A landscape with many peaks, sampled at points; each row gives a point and its height.
A climber steps from a point to whichever of its 2 nearest points has the largest rise for the distance, and stops where none of them is higher. Distance is the straight distance between rows; heights are no part of it.
Tuk: [107,106,82,98,104,123,90,102,103,106,96,132,97,108,116,126,109,102,89,88,89,75,114]  h=450
Nezek: [92,96,73,72,79,128,93,91,73,102,108,126,65,93,111,91,92,97,96,81,108,103,118]  h=146
rig: [123,98,94,93,95,86,86,100,120,59,103,97,125,79,90,81,112,88,110,113,94,100,71]  h=279
Tole: [99,88,95,91,78,103,115,101,97,68,126,86,114,92,113,57,111,106,113,79,91,136,76]  h=59
Gov: [72,134,105,138,94,96,118,70,98,86,110,94,112,125,55,91,85,106,80,125,100,116,96]  h=344
rudu: [121,105,100,77,85,112,85,106,94,107,128,121,97,85,108,100,111,99,95,108,113,137,94]  h=413
Sepi: [122,100,111,106,124,73,113,134,103,136,59,83,94,109,120,132,97,77,95,91,114,68,125]  h=338
geken: [126,117,76,108,118,99,87,108,124,68,90,130,131,98,108,122,102,84,93,86,80,72,89]  h=345
fubi: [104,116,92,104,90,132,105,96,101,118,89,110,108,109,100,121,106,103,86,92,105,105,100]  h=535
padal: [112,119,84,105,98,79,133,153,96,135,80,90,76,99,131,107,80,90,92,59,97,105,117]  h=168
lek: [74,90,113,97,79,96,92,65,85,74,75,104,99,107,36,88,71,80,102,131,120,74,121]  h=225
dinu: [82,75,76,83,95,106,113,88,94,86,82,85,84,90,122,87,92,99,114,74,100,85,94]  h=173
vut: [74,81,119,117,127,71,110,85,122,89,101,61,104,97,120,85,94,117,119,132,96,85,95]  h=346
rupo: [120,74,85,71,121,79,73,105,111,95,96,110,83,58,144,103,87,77,113,129,123,87,105]  h=627
neri: [132,96,109,97,108,104,99,121,120,116,86,90,127,83,133,127,120,105,115,104,102,105,75]  h=482
motum: [119,71,93,78,115,97,84,109,107,120,86,100,95,73,149,122,107,96,116,121,114,85,96]  h=578
Suro: [122,109,62,98,98,131,96,95,102,108,67,107,111,77,118,125,98,82,94,88,123,84,100]  h=353
Dekam: [119,108,77,110,105,88,106,105,116,56,82,91,135,84,93,97,95,83,109,66,81,93,66]  h=154
Sem: [109,99,110,107,79,104,105,87,122,73,80,100,136,111,72,108,131,114,110,95,74,69,74]  h=195
Doz: [110,110,96,86,73,121,96,92,81,112,127,115,99,93,93,99,102,101,90,111,125,151,84]  h=376
Por: [105,88,81,89,94,105,113,140,86,117,113,117,80,102,136,103,113,122,108,53,68,106,99]  h=98
big: [103,105,135,106,109,84,86,96,119,95,83,106,107,119,64,117,103,84,91,119,102,59,120]  h=174
zez: [93,92,66,94,95,96,123,142,90,122,95,114,78,106,131,110,99,110,100,50,70,87,110]  h=117
keve: [74,109,137,123,79,96,122,73,104,105,77,74,114,131,48,104,108,114,98,115,95,86,95]  h=144
nal: [87,90,111,84,88,100,65,71,82,90,112,135,85,101,54,108,82,99,108,126,110,85,125]  h=258
zus: [115,85,103,90,94,109,85,100,106,108,152,125,120,87,121,98,124,115,101,128,103,137,98]  h=467
foz: [90,82,77,80,83,103,123,110,89,76,117,89,86,86,133,63,101,104,114,54,91,129,83]  h=72
kero: [76,83,94,121,129,129,114,103,94,146,87,93,99,124,136,115,115,128,96,94,88,78,104]  h=546
Noz: [105,117,78,110,120,99,95,104,115,73,98,127,108,108,113,110,95,88,86,82,82,75,107]  h=387
terid: [124,100,91,100,125,89,100,125,113,110,121,88,111,62,158,97,98,96,107,112,117,139,89]  h=480
movi: [86,86,116,86,75,101,81,64,89,79,86,114,99,109,43,98,95,97,110,114,102,63,114]  h=237
Nani: [68,94,125,103,95,81,114,86,107,73,85,74,87,118,70,75,88,96,104,86,90,77,104]  h=260
Kasum: [94,112,111,102,88,122,107,90,95,132,88,94,100,111,91,118,99,103,86,110,120,114,100]  h=474
vuf: [91,98,127,109,77,103,98,75,107,91,85,96,119,127,50,109,126,119,105,106,80,69,92]  h=167
daluf: [102,113,88,116,94,96,113,97,105,70,111,68,123,85,92,61,100,96,103,95,100,137,76]  h=44
topu: [88,81,111,119,129,99,114,110,107,131,73,80,105,123,124,120,114,116,105,89,86,69,97]  h=489
ropi: [96,107,96,80,68,125,120,104,77,121,99,91,77,97,107,87,98,103,96,73,115,144,92]  h=100
pari: [122,130,103,99,91,86,127,152,97,127,91,85,77,87,127,93,83,86,96,64,103,136,101]  h=196
Nem: [88,107,114,104,105,107,97,113,73,151,106,115,64,136,78,114,107,116,92,72,89,91,136]  h=431
zupo: [121,131,139,93,88,88,93,126,96,134,99,108,78,111,79,115,100,86,81,94,115,127,109]  h=311
Mol: [73,77,119,97,106,115,105,91,85,128,113,81,85,118,116,90,111,132,107,106,94,108,100]  h=405
Miga: [79,94,96,87,80,114,128,111,84,109,105,81,73,102,117,77,100,112,101,61,96,132,96]  h=87
sir: [89,106,123,108,105,108,93,98,74,145,143,116,77,124,91,123,98,128,95,114,113,137,109]  h=598
Lenur: [70,78,91,111,108,111,132,92,102,105,94,61,103,104,132,90,106,129,113,77,87,103,84]  h=352
levod: [138,120,109,75,73,102,80,123,100,82,97,124,94,92,71,96,109,77,94,72,96,114,87]  h=159
rodob: [67,121,121,124,92,77,119,77,102,65,108,78,100,122,53,60,86,104,91,107,87,112,94]  h=304
tiba: [134,124,111,79,80,98,66,108,101,74,120,137,98,101,56,97,110,87,93,81,90,114,95]  h=186
Dofo: [94,110,106,111,105,95,95,94,110,66,136,117,113,116,96,83,110,116,93,95,74,103,102]  h=222
zopup: [56,80,116,118,129,88,110,79,108,96,124,73,96,109,128,79,91,131,112,138,92,96,111]  h=361
busas: [106,85,65,79,103,119,71,74,103,88,100,125,100,61,105,99,83,80,101,146,127,90,108]  h=441
motod: [118,105,50,99,105,112,110,108,101,92,81,114,113,76,134,118,93,89,103,61,96,92,89]  h=305
sof: [88,83,61,92,96,124,89,60,95,85,112,113,111,66,108,88,88,101,106,152,121,104,101]  h=468
Zukib: [74,129,85,143,107,97,110,62,108,72,104,98,129,108,69,89,96,104,87,142,92,92,101]  h=391
surud: [97,91,79,103,115,76,111,96,113,57,92,87,115,89,116,86,89,94,113,68,82,90,78]  h=172
mube: [109,98,135,96,113,55,94,120,115,84,81,93,87,115,88,102,98,75,101,82,93,65,111]  h=148
binaz: [118,99,81,88,130,81,75,109,115,95,101,108,87,63,128,98,78,67,96,131,123,99,110]  h=667
meken: [86,98,140,110,108,96,85,87,102,119,97,104,98,132,63,119,106,110,98,121,95,70,122]  h=157
sos: [93,103,136,98,111,88,88,114,69,159,113,101,54,133,76,105,104,118,108,83,98,101,136]  h=481
gan: [130,93,116,99,116,89,99,132,108,142,62,92,101,102,125,138,113,87,103,100,108,73,106]  h=368
pipon: [94,97,60,96,101,70,136,152,90,134,80,99,84,105,137,114,78,102,101,48,75,88,111]  h=140
Sol: [99,102,113,111,98,125,97,96,87,138,139,118,112,125,102,122,126,138,92,110,96,132,97]  h=498
reg: [116,91,105,73,75,105,70,83,103,71,108,123,106,93,71,96,118,102,110,106,94,85,89]  h=240
gak: [108,122,78,127,97,96,115,100,104,59,97,58,130,77,74,66,92,89,99,74,91,127,67]  h=30
Lelup: [85,115,128,108,123,90,90,112,97,123,123,107,72,121,110,103,94,112,87,106,95,106,129]  h=343
suzen: [129,107,117,79,82,94,66,97,108,75,125,133,111,99,62,102,126,104,107,99,88,100,92]  h=216
vebig: [92,100,145,98,101,86,100,110,94,120,85,93,78,131,62,108,104,94,94,85,98,77,128]  h=138
febuk: [112,86,72,87,109,109,79,80,111,88,79,107,108,68,115,113,92,79,107,127,124,69,101]  h=415
zaba: [77,117,84,136,106,88,110,68,108,54,116,93,127,103,76,66,104,106,97,134,82,98,95]  h=428
kilan: [103,126,78,133,136,80,97,106,116,58,122,82,119,89,106,72,81,83,87,101,89,119,92]  h=532
dig: [128,105,92,95,103,98,82,105,122,73,99,116,126,88,105,106,113,90,103,106,93,92,80]  h=303
nafil: [103,91,55,104,111,113,117,95,104,88,87,103,127,82,140,118,100,108,111,60,86,89,80]  h=276
zedi: [92,85,74,107,101,126,127,101,103,101,91,91,122,98,132,112,114,123,112,68,82,99,79]  h=310
sige: [100,109,112,107,100,87,90,85,118,85,78,92,112,95,62,96,90,77,94,131,114,79,102]  h=191
fol: [101,86,103,98,89,121,92,86,93,121,142,119,121,103,109,109,127,133,101,128,100,127,95]  h=432
bedom: [80,91,115,103,83,95,101,69,89,101,72,95,102,92,44,100,66,78,99,152,138,95,113]  h=211
fam: [86,85,84,93,111,84,109,98,103,70,103,94,87,97,131,82,90,99,109,75,86,91,94]  h=185
Vok: [127,78,100,90,122,86,97,116,114,121,85,84,118,71,156,124,111,105,123,107,106,101,75]  h=531
sotu: [77,107,118,112,95,83,116,91,113,66,101,80,101,118,75,70,96,106,99,87,81,97,92]  h=278
fir: [87,127,85,146,129,77,110,91,121,52,117,77,128,104,92,70,89,99,90,105,79,103,91]  h=483
Sumuk: [91,122,119,116,118,97,101,122,94,135,114,117,71,134,100,114,102,114,80,78,81,96,135]  h=381
pok: [76,94,104,95,83,105,80,69,71,92,113,128,81,101,59,103,65,97,99,135,124,107,115]  h=275
fepi: [124,100,106,104,109,118,90,107,127,122,93,109,131,93,118,137,125,111,99,128,100,92,88]  h=421
Fim: [105,110,88,108,128,78,80,98,116,78,97,85,94,75,93,82,69,63,91,129,117,95,106]  h=618
tevi: [83,81,84,100,114,130,91,83,92,108,127,117,98,105,138,105,110,128,101,114,92,92,112]  h=548
fot: [121,135,103,101,89,107,123,138,95,119,103,88,94,88,117,91,93,88,93,71,106,157,90]  h=224
dabem: [89,82,99,90,95,95,131,116,81,126,54,71,73,110,96,105,93,79,97,73,120,71,130]  h=88
Vib: [104,87,102,84,81,92,84,77,110,65,99,102,112,83,73,81,110,96,114,130,99,86,84]  h=259
Nolu: [66,66,111,100,114,99,111,90,95,103,111,73,85,110,134,77,104,130,117,105,87,94,98]  h=382
luf: [133,101,114,92,104,99,91,137,102,146,82,105,91,97,129,131,117,97,100,101,104,95,105]  h=406
faleb: [108,93,100,111,89,112,101,85,119,75,102,110,143,110,95,110,139,126,112,105,69,75,78]  h=221
Rugok: [75,92,88,117,131,124,103,91,99,124,105,104,94,117,142,114,100,121,92,113,94,81,119]  h=606
dani: [116,114,112,111,121,70,96,114,127,81,88,79,112,91,102,97,93,83,101,99,103,96,86]  h=302
Leno: [88,104,104,108,103,90,94,76,107,99,78,82,104,80,59,92,68,72,94,148,133,95,112]  h=202
bet: [78,92,76,89,88,125,113,83,86,101,87,93,78,93,111,89,86,94,98,84,113,100,108]  h=162
Dakef: [105,94,92,74,63,139,105,98,74,129,95,108,86,101,102,108,116,111,99,76,109,125,91]  h=116
kaliz: [94,96,138,93,102,98,83,102,75,149,129,104,68,119,81,112,105,124,109,106,108,125,112]  h=540
Matok: [119,91,99,101,105,106,101,116,114,110,137,100,128,79,150,94,119,108,108,117,107,141,87]  h=530
rufo: [135,108,99,75,82,101,92,130,100,94,99,120,92,87,111,99,111,88,104,70,93,112,87]  h=135
lop: [81,94,122,103,94,118,111,91,90,136,93,80,93,118,100,104,106,120,98,108,106,111,97]  h=434
sofi: [86,107,115,129,126,79,108,91,130,85,92,73,115,107,102,96,94,106,101,116,95,82,98]  h=327
mosom: [126,105,98,82,81,111,109,136,91,104,117,116,97,89,129,96,116,103,107,62,86,131,89]  h=113
zisu: [127,89,73,85,105,106,86,94,105,102,58,100,109,69,117,126,96,71,106,101,131,67,100]  h=388
Kevu: [113,117,75,129,142,70,78,103,124,58,113,80,120,75,93,80,80,74,88,129,92,106,93]  h=575
mepog: [109,77,107,78,90,100,124,120,78,130,45,82,82,111,80,120,109,73,97,77,123,57,131]  h=101
Gufet: [103,87,129,87,96,94,108,121,77,135,69,96,75,128,64,115,113,88,94,77,104,60,138]  h=121
Kemu: [100,90,82,70,74,137,86,88,66,126,102,127,72,95,107,112,104,106,98,92,114,105,112]  h=133
kis: [97,114,87,103,79,100,90,86,73,83,138,118,89,99,55,83,72,85,83,130,124,151,86]  h=309
Det: [108,97,140,105,120,68,88,113,126,96,81,95,105,119,88,119,109,89,100,107,91,56,109]  h=160
Keb: [84,106,93,102,75,108,86,73,65,87,129,131,80,102,51,99,64,96,93,130,130,130,96]  h=291
Kifi: [118,136,125,98,80,107,109,126,90,135,104,104,87,110,91,109,99,96,80,84,112,152,94]  h=271
dovav: [61,89,120,97,85,86,108,72,88,67,78,78,83,110,53,64,68,81,106,109,109,78,117]  h=242
Gigo: [82,100,98,108,125,83,98,100,108,64,135,107,92,110,126,74,92,108,97,93,79,99,108]  h=200
fufud: [101,120,84,108,83,110,100,83,89,89,121,103,113,96,72,84,88,89,83,126,118,147,82]  h=335
zeki: [136,114,125,82,85,92,92,141,98,137,83,105,80,97,106,117,111,87,95,87,107,107,107]  h=359
rado: [100,102,94,113,96,118,107,93,113,82,118,111,132,111,111,102,122,123,101,95,77,101,88]  h=257
nug: [80,71,83,88,96,123,95,68,91,99,129,109,106,86,124,89,103,124,111,142,110,110,104]  h=500

Two climbers start at each pair of points below. Name the first point that both come to, or write none.
mosom / zedi: fubi
nafil / dig: fubi
rig / Tole: none

Where does a climber stop that starts at each point below?
reg: fubi
Gov: binaz
pipon: luf
neri: binaz
motod: Rugok
foz: fam
